The views of a scene show one set of named points, each view turned or mirrored, and shifted as a whole, with a little noise and some points left out.
In the rows, 128 means zero.

Scene 1
View 1
(203): [102 109 189 128 103 185 122 164 105 120 153 130  59 146 130 143 157 138
  92 134 146 120 181 132  64 126  94 121 153  84 146 101 163  69 134 147
  83 134 140 167 115 124 138 117 125 141  86 137 137 110]
(276): [164 137 175 128 140 141 160 146 108 100 143  94 121 148 134 156 140 120
 113 133 201 151 186 130 102 158  79 109 141  96 147 159 124 109 126 140
 133 127 123 183 119 153 144  97  91 126 121 139 131 139]
(228): [110 137 179 136 100 153 123 157 111 153 206 127  97 175 144 147 134 118
  86 131 109 169 173 140 116  91 127 120 141  28 134 118 111  85 136 163
  93 106 107 176 125 104 164 122 133 112  93 117 145 161]
(49): [133  96 151 133 119 171 114 123 136 147 138 122 118 128 129 138 151 130
 141 130 162 107 158 129  79 136  95 107 136 102 152 124 194 123 159 129
  99 147 107 112 112 135 144 129 118 102  94 118 116 161]
(263): [153 115 179 124 137 160 156 158 106 101 123 103 100 127 125 150 152 133
 111 134 200 130 185 119  70 170  65 108 152 115 149 150 156 101 125 135
 121 142 137 171 117 157 133 105  92 140 116 151 133 115]
(75): [102  92 170 144  78 164  92 146 134 155 166 154  75 132 123 133 159 153
 113 114 126 108 183 125  54 113 107 131 132  72 161  79 209  90 168 147
  71 129 112 118 136 106 135 143 144 105  98 120 123 133]
(144): [143 101 140 136 129 169 102 105 146 162 146 131 133 134 137 141 143 116
 164 129 147 109 147 128  91 128 103  96 131 107 142 127 199 142 174 118
  94 143  86  95 113 135 148 132 119  81  91  99 112 189]
(147): [124 130 169 130 109 160 130 142 115 140 181 114 112 166 141 153 135 116
 107 139 141 157 175 139 110 115 114 110 141  62 130 133 121  97 135 148
 102 118 113 164 122 129 159 115 116 114  95 119 139 160]
(123): [131 120 169 111 147 197 149 138 109 119 139  88 114 149 137 157 142 104
 127 157 176 127 150 138 107 151  89  86 160 111 122 154 124 116 129 124
 118 141 134 164  95 156 148 106  97 125  86 132 137 149]
(80): [102 103 149 123 117 199  97 122 133 173 168 130 106 156 144 143 143 110
 135 144 105 112 125 139 104 101 124  97 152  77 120 104 168 119 162 130
  86 137 102 115  95 121 165 136 136  94  65 100 130 180]
(63): [131  87 166 116 129 192 138 144 123 113 105 110  88 110 125 146 170 136
 133 141 191  88 162 126  54 174  71  99 155 141 146 130 200 108 133 123
 104 163 139 139 103 153 131 118 106 131  92 139 129 114]
(29): [111 116 177 119 118 190 136 155 101 123 157 114  86 152 129 146 148 117
 104 146 145 132 160 139  90 131  97 109 162  82 128 126 135  88 128 143
 103 131 136 166 101 130 148 113 115 125  88 130 142 137]
(213): [170 141 155 113 166 162 162 127 107 126 144  72 150 151 140 160 127  97
 142 155 185 152 149 134 136 148  83  85 147 105 125 186 103 141 127 122
 138 135 119 169 107 165 152  90  80 116 105 130 131 172]
(141): [119  97 175 126 105 186 123 150 127 120 131 127  81 124 124 140 160 136
 117 135 158 102 170 128  60 149  85 113 154 112 147 111 188 101 141 134
  91 149 132 137 112 136 145 130 123 131  89 135 130 119]
(246): [135 117 153 134 124 154 115 129 132 158 167 122 125 149 137 143 133 120
 136 128 149 130 164 132 102 117 105 102 128  79 142 135 160 128 160 141
  99 127  97 127 120 129 159 124 114  96  93 108 124 179]
(232): [122  77 172 105 137 222 143 145 115  93  82 112  77 102 115 151 175 138
 136 150 200  71 154 123  41 190  57  85 171 173 139 128 206 113 133 108
 103 179 163 138  85 158 131 111  99 146  86 144 129  98]
(78): [141 114 158 137 120 159 127 132 131 138 147 122 114 134 133 147 147 134
 128 122 165 125 171 125  77 138  91 111 130  92 154 129 181 114 153 136
 102 139 100 133 123 132 147 124 119 108 110 120 125 154]
(95): [122 118 174 120 128 174 135 144 111 132 157 112 108 154 138 151 144 120
 115 141 156 137 160 136  98 132 107 106 147  86 132 133 139 105 135 143
 102 128 124 163 110 135 156 114 113 121  90 130 137 145]
View 2
(78): [100 193 132  91 128 150 112 118 168 143  83 117 154 156 137 161  92 132
  83 131 132  67 143 145 120 121 117 137 171  99 169 140  98 118 119 117
 120 108 127 130 151 152 137 102 160 143 131 109 157 135]
(276): [101 186 127  60  99 167  85 114 182 154  54 130 123 130 163 159  71 125
  84 117 157  69 138 137 100 111  85 153 174 128 166 128  46  96 133 114
 117 117 160 148 184 181 147 131 151 148 120 109 145 110]
(213): [ 95 152 150  49 104 159 103 104 188 146  59 145 130 138 142 179  47 147
 107 123 147  88 129 131  92 107  54 143 188  99 121 100  64  98 127  74
  92 135 155 140 170 185 172 168 170 139 122 117 153  96]
(144): [106 173 138  96 143 126 142 120 161 126  95 120 169 176 106 171  88 147
 100 140 120  83 130 143 112 125 124 124 182  65 143 133 138 139 116 103
 109 124 102 116 125 121 139 118 187 135 142 103 170 140]
(246): [ 94 177 153  74 125 123 125 122 174 144 107 130 155 159 142 159  88 147
  98 132 131  87 120 153 117 113 117 130 171  80 159 139 113 121 113 104
 101 119 111 123 146 143 145  97 164 129 132 115 161 129]
(29): [ 98 186 147  76 104 145 103 120 146 155  92 110 130 144 160 162  86 120
  96  95 148  86 131 132 134 123 132 133 144  91 167 156  79 108 128 117
 110 112 113 131 193 194 136 123 139 141  74 126 149 111]
(232): [127 209  77 138 117 197 131 118 127 125  23  72 126 146  83 180  76  96
  77  96 125  65 183  97 129 162 152 132 155 109 144 150 105 117 142 115
 154 115 119 139 205 191 127 197 172 175  73  70 158 142]
(141): [110 208 122 113 120 166 121 121 133 140  77  99 139 156 124 159  99 114
  82 107 137  82 160 122 135 144 155 131 150  95 178 164 104 117 125 128
 130 107 109 138 184 171 127 118 153 156  95 103 152 142]
(95): [ 94 177 151  69 108 143 102 120 160 153  90 122 135 144 156 159  79 129
 102 106 148  86 131 133 125 120 119 132 149  89 161 142  81 104 126 115
 104 119 123 133 178 179 137 121 142 137  98 124 151 118]
(203): [101 211 138  87  98 155  95 132 125 162  94 106 127 148 160 149 105 110
  81  93 149  83 145 125 139 129 168 125 133 100 195 185  80 101 128 142
 121 106 106 140 201 189 123  96 131 152  70 125 148 128]
(263): [105 206 112  82 114 185  95 112 170 146  43 112 117 132 144 160  77 113
  75 115 150  66 158 122 114 126 106 150 167 130 162 144  62 102 136 117
 131 110 157 148 189 185 144 138 157 155 105  97 143 119]
(80): [ 99 166 165  89 127 113 144 125 135 143 124 123 157 175 128 171  88 151
 118 112 122 106 112 142 140 119 151 107 152  44 148 157 144 123 114 100
  95 123  62 114 145 152 137 111 154 128  99 134 158 126]
(147): [ 93 178 163  58 109 132  96 125 169 163 107 134 141 147 173 152  83 137
 104 112 149  94 117 146 118 104 114 130 156  89 172 147  77 105 119 112
 106 115 116 134 173 174 147  97 144 130 106 138 147 108]
(75): [106 209 133 114 133 130 119 133 131 144 123 103 162 174 143 141 124 120
  82 116 130  80 135 152 142 132 181 124 138  80 205 189 120 122 121 153
 125 100  88 126 144 141 111  52 150 142 120 117 155 158]
(63): [119 204  96 121 115 186 122 112 141 133  45  97 136 152 106 166  89 110
  79 107 134  66 166 121 123 154 145 132 160 103 153 155 103 117 130 118
 139 115 122 136 180 174 130 161 171 166  98  81 161 141]
(123): [ 99 172 142  69  94 161 109 116 158 148  59 116 123 140 142 173  60 124
  99 103 145  94 138 117 110 120  97 135 166  94 136 129  80 103 135  91
 105 126 129 137 191 194 152 169 153 147  88 119 147 108]
(228): [ 80 175 186  44 106 107  88 134 154 172 140 141 136 149 201 150  91 145
 111 108 159 102 104 163 135  97 127 126 145  82 187 167  73  93 112 122
  83 104 106 127 166 179 136  54 125 124  99 159 148 110]
View 3
(80): [152 123 102  53  71 131 129 180 124 160 117 119 129 118 173 148 151 142
 206  79 140 156  94  99 131 152 175 134 138 110 140 113 150 150  95 142
 137 156  94 109  88 157 107 162 112 149 102 128 159 189]
(63): [157 140  64 137  48 156 151 170 144 160 117 200 134 145 164 206 123 132
 119 149 152 170 100 103 102 127 152 112 144 144 130 152 163 127  87 132
 118 135 104 130 112 113  48 174 113 144 140 162 127 158]
(49): [152 123  76  88  57 151 165 171 134 149 108 150 138 141 155 181 138 125
 173 111 152 163 105 111 118 127 168 132 140 113 143 128 170 128 105 144
 116 129 101 120 111 138  89 182  99 143 112 135 128 168]
(276): [155 106 110 148  73 162 176 142 163 124 109 154 141 165 123 147 125 138
 134 141 135 159 112 127 146 102 101 133 156 116 100 162 148 121  89 148
 120  97 135 185 121  82 110 173 104 153 127 166 106 135]
(228): [132  93 147  56  88 147 127 139 154 131 155 102 117 149 133 101 157 133
 215  86 149 141 114  96 189 143 140 126 149  88  99 139 107 141  93 137
 163 102 116 179  95 114 133 150 124 147  88 146 149 163]
(147): [143  97 126  84  77 145 141 144 150 134 132 119 128 149 138 123 143 133
 186 106 137 148 112 109 163 127 126 129 146 100 109 140 130 135  88 140
 142 113 122 164 104 108 127 157 117 154 107 148 140 154]
(78): [148 105  85 102  63 162 168 152 142 134 119 138 137 153 142 175 137 128
 169 120 161 165 118 114 131 114 157 127 137 114 134 143 159 129 109 149
 119 117 114 144 117 117  91 179  99 144 106 135 118 152]
(213): [166 101 125 155  85 133 192 167 144 139  67 125 137 150 125 133 124 169
 137 120  87 167  90 152 123 105  94 162 158 127 112 145 164 137  82 154
 119 126 139 167 113 110 151 181  83 165 132 165 115 144]
(95): [154 119 129 100  79 135 131 166 151 159 130 141 121 138 154 127 145 150
 171 110 124 150  93 100 146 140 126 124 154 118 105 141 127 144  69 129
 148 131 114 159  93 118 107 156 126 148 116 160 150 162]
(263): [158 118  86 154  63 163 169 147 162 142 112 184 138 162 133 179 124 139
 119 154 147 173 109 117 124 109 114 117 153 135 114 169 153 127  82 143
 120 108 127 172 119  83  83 182 115 147 140 166 118 140]
(75): [127 118  69  45  49 170 127 145 144 147 165 150 129 137 160 181 148 104
 205 105 206 160 125  80 152 145 200 105 129  97 137 136 135 130 104 133
 135 114  86 129 108 121  56 166 131 131  87 120 145 163]
(144): [158 108  73  83  60 147 169 186 122 145  92 125 134 132 161 177 137 134
 190  95 141 163 106 126 112 124 184 149 129 111 160 114 183 133 115 154
 104 132  98 103 109 156 109 187  94 149 101 118 131 173]
(203): [136 128 103  99  63 159 111 147 154 155 165 184 121 147 145 153 139 123
 161 125 168 154 105  87 151 143 143  98 147 117 100 160 115 134  76 121
 151 114 105 168  95  91  65 152 135 139 118 163 151 157]
(246): [152 102  98  76  70 149 163 162 136 136 109 118 135 143 147 149 136 133
 189  95 142 155 108 118 140 121 161 146 136 104 137 125 159 133 106 156
 123 122 111 139 106 139 123 177  99 152  95 130 130 164]
(123): [167 123 118 142  72 133 154 172 149 152  95 156 133 147 153 147 134 155
 134 125 109 162  94 123 123 126 109 137 156 134 108 146 149 141  71 142
 135 133 123 159 100 115 114 167 110 153 135 171 128 154]
View 4
(276): [175 109 112 133 131 182 100 105 157 132 125 134 159  93 137 129 146 122
 119 115  95 132  83 138  83 130 125 128 138 107 139  54 135  83 130 153
 117 119 107 147 123 110 121 106 149 183 161 189 146  84]
(213): [175 111 117 155 130 134 119  78 169 114 144 140 173  76 106 103 156  98
  90 147 101 127 146 129  89 139 146 137 136 139 128 100 138  89 137 136
 111 139  45 135 140 113 133  80 145 188 196 149 135  65]
(78): [146 113 106 124 110 157 128 111 153 111 102 128 165 110 131 144 137 111
 119 124 117 132 115 124 103 131 136 128 122 105 109  72 113  75 107 161
 118 109 134 152 142 105 116 125 143 163 130 169 126 117]
(141): [159 133 100 113 100 165 126 125 131 110  95  98 135 124 127 127 145 108
 133 110 103 104 107 134 116 122 113 143 139  82 100  64 111  66 111 148
  94  98 139 148 127 108 131 148 148 154 114 206 126 119]
(49): [135 113  95 120  99 138 132 103 151  95  93 114 160 124 117 147 131 106
 123 128 124 117 133 128 106 130 128 129 123 117  92  87 111  63  98 163
  97 100 137 141 147  96 109 134 133 163 114 175 116 116]
(144): [120  99  91 124 110 120 141  91 159  83  87 126 179 131 103 141 120 104
 123 134 144 121 160 122 112 128 140 116 109 131  77 113 109  57  81 179
 105 101 131 136 159  91 105 128 125 171 108 151  96 113]
(203): [169 158 110 116  76 177 141 137 123 129 108 105 135 106 154 134 160  90
 110 103  80 118 102 131 118 120 108 147 146  64 114  52  98  79 119 126
 108  99 141 174 119 131 143 157 173 129 134 206 137 147]
(263): [181 114 112 128 125 180 106 113 150 130 125 124 152  89 138 125 150 119
 122 109  89 112  84 143  89 126 119 141 139  97 132  49 139  86 139 144
 109 116 109 145 113 107 132 113 147 179 158 201 150  86]
(29): [168 147 108 122  82 150 145 112 128 129 120 110 143  94 129 121 167  89
  96 126  91 118 129 122 109 125 121 151 143  88 115  77 111  81 120 123
 105 105 112 157 131 126 145 134 163 143 148 188 135 118]
(75): [131 144  98 102  74 170 155 134 131 109  70 104 155 134 154 171 129  94
 135 113 124 130 107 118 117 125 116 124 120  79  96  69  80  60  82 156
 114  84 191 173 145 123 108 162 144 123  82 178 115 166]
(80): [119 136 103 121  62  98 183  97 141  85  89 109 171 126 110 142 140  68
  91 156 133 130 193 107 125 133 145 132 127 118  72 131  76  62  74 145
 107 100 129 152 174 119 124 155 151 129 113 137  90 152]
(246): [136 117 107 131  95 135 152  93 157 102 100 132 177 106 122 148 137  88
 106 143 124 141 147 118 105 137 145 121 113 123 105  99 100  66  95 150
 121 108 121 158 159 119 117 129 136 152 135 150 111 122]
(123): [176 126 113 135 115 141 126  93 142 113 141 119 151  84 111 101 165 100
  93 130  88 106 138 132 109 122 129 156 152 108 115  91 130  86 139 123
  99 114  68 140 131 111 142 111 159 169 172 189 128  84]
(228): [150 160 122 121  64 147 178 123 135 129 113 133 179  84 156 152 171  65
  75 147 102 172 144 108 106 142 155 134 120  91 123  89  69  90 112 116
 141 114 123 183 155 161 135 150 174 105 158 139 127 158]
(232): [175 117  88 126 128 159  87 112 129 112 110  81 110 134 107  95 134 132
 143  83  87  53  94 147 123 101  87 157 166  85  89  61 156  64 116 158
  58  94 118 119 100  72 132 127 149 198 112 247 139  84]
(63): [167 111  94 121 119 164 105 112 134 117 107  98 129 126 117 117 133 119
 141 104  99  83  98 139 112 109 100 147 146  93  97  60 137  61 113 162
  79 104 123 137 116  84 129 133 139 186 125 224 133  98]
(95): [159 139 112 127  91 149 145 111 141 123 118 118 158  97 128 123 159  79
  91 127 100 128 133 125 111 134 134 143 139  96 114  89 109  78 120 128
 112 107 105 161 136 132 136 126 161 147 156 171 130 114]

In a view up to two points have been moved. Name them for each view, in the order of its rows, or write -.
view 1 | -
view 2 | -
view 3 | (95)
view 4 | (276), (80)

Scene 2
View 1
(164): [160 241  20  90 165 157 117 132 179 153 109 116 142 105 158 127 118 128
 180  80  74  93  36 147 158 176 136 111 116 194 171 167 115 104 156  35
 147 122 153 125  90  98 115 194  94  49 132 115 154 141]
(40): [112 187 113 114 109 149 138 114 135 146 110 128 133 102 142 132 140  96
 168  87 132 133  75 136 156 147 153 113  96 166 128 125 117 104 146 107
 153 112 129 142 141 158 102 174  87  67 109 150 146 117]
(192): [ 96 216  88 112 111 167 130 141 151 139  84  99 156  64 156 117 105  96
 170 104 118 134  50 111 138 166 119  92 113 164 133 154 147 127 115  99
 143 149 144 151 131 145 105 172  67  70 119 161 149 125]
(204): [ 88 142 115 177  94 185 163 161  69 151  99 157 129  56 104 118 152 107
 142 102 110 120  94 128 124 138 192 186 139 165 112 113  94 125 189 154
 132  89 111 130 130 160  80 160 124 113  97 150 155 199]
(199): [114 178  80 153 126 165 153 151 110 154 108 139 130  95 111 130 160 114
 151  80  91 119  78 153 142 149 182 165 123 176 146 121  94 114 191 109
 142 102 112 118 122 142  91 174 117  90 100 144 164 180]
(12): [129 151  87 158 128 174 141 141  99 159 117 174 130  90 120 123 135 115
 155 100 109  85  85 143 128 136 191 183 139 169 120 123  78  99 196 118
 133  56 128 130 100 133  83 172 127  96 122 117 145 182]
(44): [ 81 192 100 149  94 167 160 165 101 136  79  96 142  66 124 117 174 102
 146  76 100 165  87 144 151 159 160 124 117 177 154 127 129 143 158 123
 138 158  99 141 152 160 102 172  76  95  76 194 183 165]
(214): [102 169  62 184 133 217 143 184  90 149  80 154 151  20 110 111 104 129
 150 100  72  92  58 103 104 178 182 185 167 179 123 135 102 129 169 123
 115 101 147 126  91 138  86 160 113 103 123 141 160 224]
(111): [107 190 109 116 110 161 114 118 152 154 104 124 138  83 163 135  76  94
 179 122 139 100  54 103 138 160 139  96 101 159  98 146 143 100 122 105
 141 108 171 160 117 154  99 167  83  62 147 133 130 106]
(155): [ 73 158 128 149  85 183 138 147 109 143  83 151 145  33 139 110  77  89
 164 132 138 114  56  73 114 160 153 132 128 144  78 130 135 114 131 149
 141 104 158 156 123 163 105 156  84  86 135 149 134 144]
(101): [116 213 118  88 104 120 130 100 168 142 111  84 135 132 164 127 147  82
 174  86 144 161  75 149 181 134 132  55  61 174 142 133 140 108 129  87
 178 151 127 147 167 159 112 176  66  61 101 155 144  78]
(19): [120 146  89 168 140 186 130 146  93 156 116 185 133  75 125 124  95 120
 159 121 112  61  65 119 114 147 192 183 145 165  92 127  76  95 190 120
 134  46 151 134  89 149  80 167 134  92 146 103 140 185]
View 2
(155): [163 175  80 102 124 101 133 100 101 137  90 125 156 133 159 119 103 174
 132 128 183  98 132 147 187  75 141 137  93 177 188 164 154  91 113 147
  99  90 131 118 116 149  58 129 146 138 137 126  74 110]
(204): [175 149  83 158 136 125  87 138  74 142  94 131 175 156 185 127  93 192
 120 117 149 116 116 184 119 122 174 148 127 177 158 173 119 143  68 139
  51  97 116 122 132 177  61 114 138 131 200 131 128 144]
(12): [162 176  88 158 111 118  90 134  52 137 150  83 187 131 169 121  95 192
 118 126 141 107 113 159 137 122 149 176 156 160 140 151 111 122  76 120
  78  95 117 147 156 161  71 143 147 159 185 117 136 129]
(164): [119 175  96 124 120 113  87 109  65 137 221  32 178  75 114 149 115 170
 136 137 189 105  99 129 150  77 106 215 138 183 172 113 132 116  98  82
  85  56 121 209 167  90 100 152 146 167 138 140 120 140]
(19): [161 173  86 152 126 106 105 117  45 132 152  76 204 131 162 117  94 211
 119 123 144  96 132 159 161 119 156 169 160 152 152 169 139 110  68 140
  95 109 104 140 158 163  48 165 156 157 177  92 129 150]
(101): [135 193  99 110  82 125 111 135 137 142 150 106  78 105 126 137 108 116
 108 135 163 144  61 125 127  55  98 187  69 209 169  79  99 116 173  59
 101  60 157 149 140 129 170  98 131 166 108 196 101  76]
(44): [143 146  96 126 145 135  84 150 118 144 107 132 113 124 160 147 120 142
 119 132 191 139 100 175  94  75 160 168  70 207 170 125 113 146 104  99
  28  58 131 155 122 123  97  75 123 128 166 196 110 126]
(111): [147 197  92  97  95 105 132 106 104 145 142  88 137 107 128 126 100 158
 131 129 189 102  98 119 190  63  97 162  99 176 173 121 149  84 136 104
 124  86 138 148 141 136 103 140 149 161 109 132  76  94]
(214): [150 139  85 116 166 109  99  89  54 135 147  87 223 115 158 139 113 205
 153 136 212  70 155 167 171  84 166 153 134 157 183 181 184 105  48 164
  60  81 104 166 134 124  13 146 152 125 186  99  95 166]
(199): [145 156  93 158 124 131  71 144  70 137 154  93 156 123 160 139 110 172
 115 130 163 123 100 160 100 107 150 188 130 183 153 130 100 137  81 103
  53  73 114 164 157 150  91 113 144 153 188 151 136 139]
(40): [148 179  97 127  91 118 105 128 106 127 132 103 112 119 141 128 102 141
 115 140 164 120  90 139 138  81 121 170 103 188 162 115 108 122 132  87
  95  76 138 139 137 147 121 111 134 160 139 163 106  91]
View 3
(155): [124 116 151 147 105 167 147 114  96 151  90 121 158 127 134 111 115 130
 109 142 168 155  86 158 134 156 111  89 124 130 176 121 163 138 131 152
  64 134 110 120  83  78  92 133 160 126 159 143 117 164]
(192): [113 121 165 173  91 143 129  94  61 156  97  93  90 156 110 109 144 152
 102 149 176 183 137 146 114 158 104  62 104 112 138 115 117  84 154 148
  71 161 127 138 112  73 105 152 133 129 135 152 131 131]
(19): [136  59 142  94 129 169 148 105 130 127 102 163 155  91 152 100 123 130
 129 116 156 129 124 152 119 154 127 129  83  72 180 121 182 152 205 145
 131 158  88 144  86  96  93 144 186 127 179  93 135 182]
(199): [112  67 150 117 145 140 136  76  84 117 115 123 110  77 147 117 168 127
 122 124 160 161 171 145 101 148  91 122  63  85 146 105 177 105 207 127
 139 166 130 153 144 135 117 155 135 164 157 115 123 165]
(101): [ 79 170 165 163  78 133 124 111  64 134 110  67  79 152 138 123 170 181
 118 155 183 178 164 137  98  94 106  90 115 136 106  74 126  28 159 127
 105 147 175 147 111  98 163 125  93 153 121 165 118  89]
View 4
(12): [159  91  97 113  99 124  99 137 146 121 128 143  96 149 167 119 108 133
 113 185 131 163 141 158 127  89 119 128 117 148 151 123 113 121 135 175
 129  81  88 139  90 127 143 135 151  98 132  96 132 114]
(214): [111 117  89 131 125 130  92 161 188 150 180 157 100 135 147 101 108 167
 131 190 146 135 128 175 125 115 136 121 139 121 172 134  46 107 111 155
 144  87  73 132 136 133 109 133 189  85 123  90 141 129]
(111): [170 127  72 142 116 138 128 127 106 109 153 156 137 215 122  76 101 115
 157 119 185 164 103 156 148  87 173  72 130 125 148 101 117 122 112 158
  90 134 156 153 119  87 185 121 105  74 103  87 187 118]
(19): [159  92 102 100 122 127 104 145 165 123 146 142 104 155 138  95  85 141
 124 182 117 158 118 171 141  95 128 129 122 144 155 100  84 128 141 193
 151  68  83 123 107 133 140 114 153  93 119  80 127 106]
(40): [166 122  73 147  95 141  97 127  85 113 131 152 106 182 161 104 120 105
 126 128 177 156 130 143 127  84 137  69 126 138 166 126 147 114 110 139
  65 137 131 145  94 102 185 157 118  62 128  99 177 129]
(101): [172 129  53 168  78 137 105 108  36 106 121 168 108 217 176 102 132  84
 145  93 206 160 139 134 116  75 148  36 126 130 160 146 182 109  96 115
  12 174 157 163  95  74 218 173  90  81 131 101 192 122]
(44): [123 137  58 176  87 135  68 148 106 134 155 151  94 129 168 126 138 145
 124 153 182 123 165 128  85  88 126  85 152 125 181 168 128 109  82 104
  61 167 105 146 113 128 152 184 156  71 152 131 187 159]
(204): [144 101  92 133 105 135  59 151 161 118 143 136  80 111 143 124 117 148
  97 187 136 126 165 136 111  78 117 121 140 162 178 131 108 114 113 158
 137 111 111 125  97 178 129 153 170  73 157 122 150 137]
(192): [136 143  62 171 114 138 113 130  99 134 172 168 129 198 144  76 118 133
 160 117 208 146 114 156 126  99 161  53 150 106 167 143 107 106  82 128
  64 148 133 145 135  85 174 143 133  68 108  92 190 127]
(199): [136 111  77 134  92 125  92 142 128 141 130 156  92 133 181 118 125 132
 124 168 144 146 161 149 105  87 117 111 127 139 156 159 130 117 119 149
  86 107  74 143  88 115 146 160 143  94 143 116 136 120]
(164): [141 129  65 132  91 116 154 131 118 161 156 171 129 192 170  96 110 128
 174 136 162 184 103 178 126 116 136  94 121 102 144 168  88 120 118 159
  80  90  54 151 119  38 165 138 131 111 118  68 138  81]

In a view up to two points have been moved. Name them for each view, in the order of its rows, or write -.
view 1 | (164)
view 2 | (214)
view 3 | -
view 4 | -
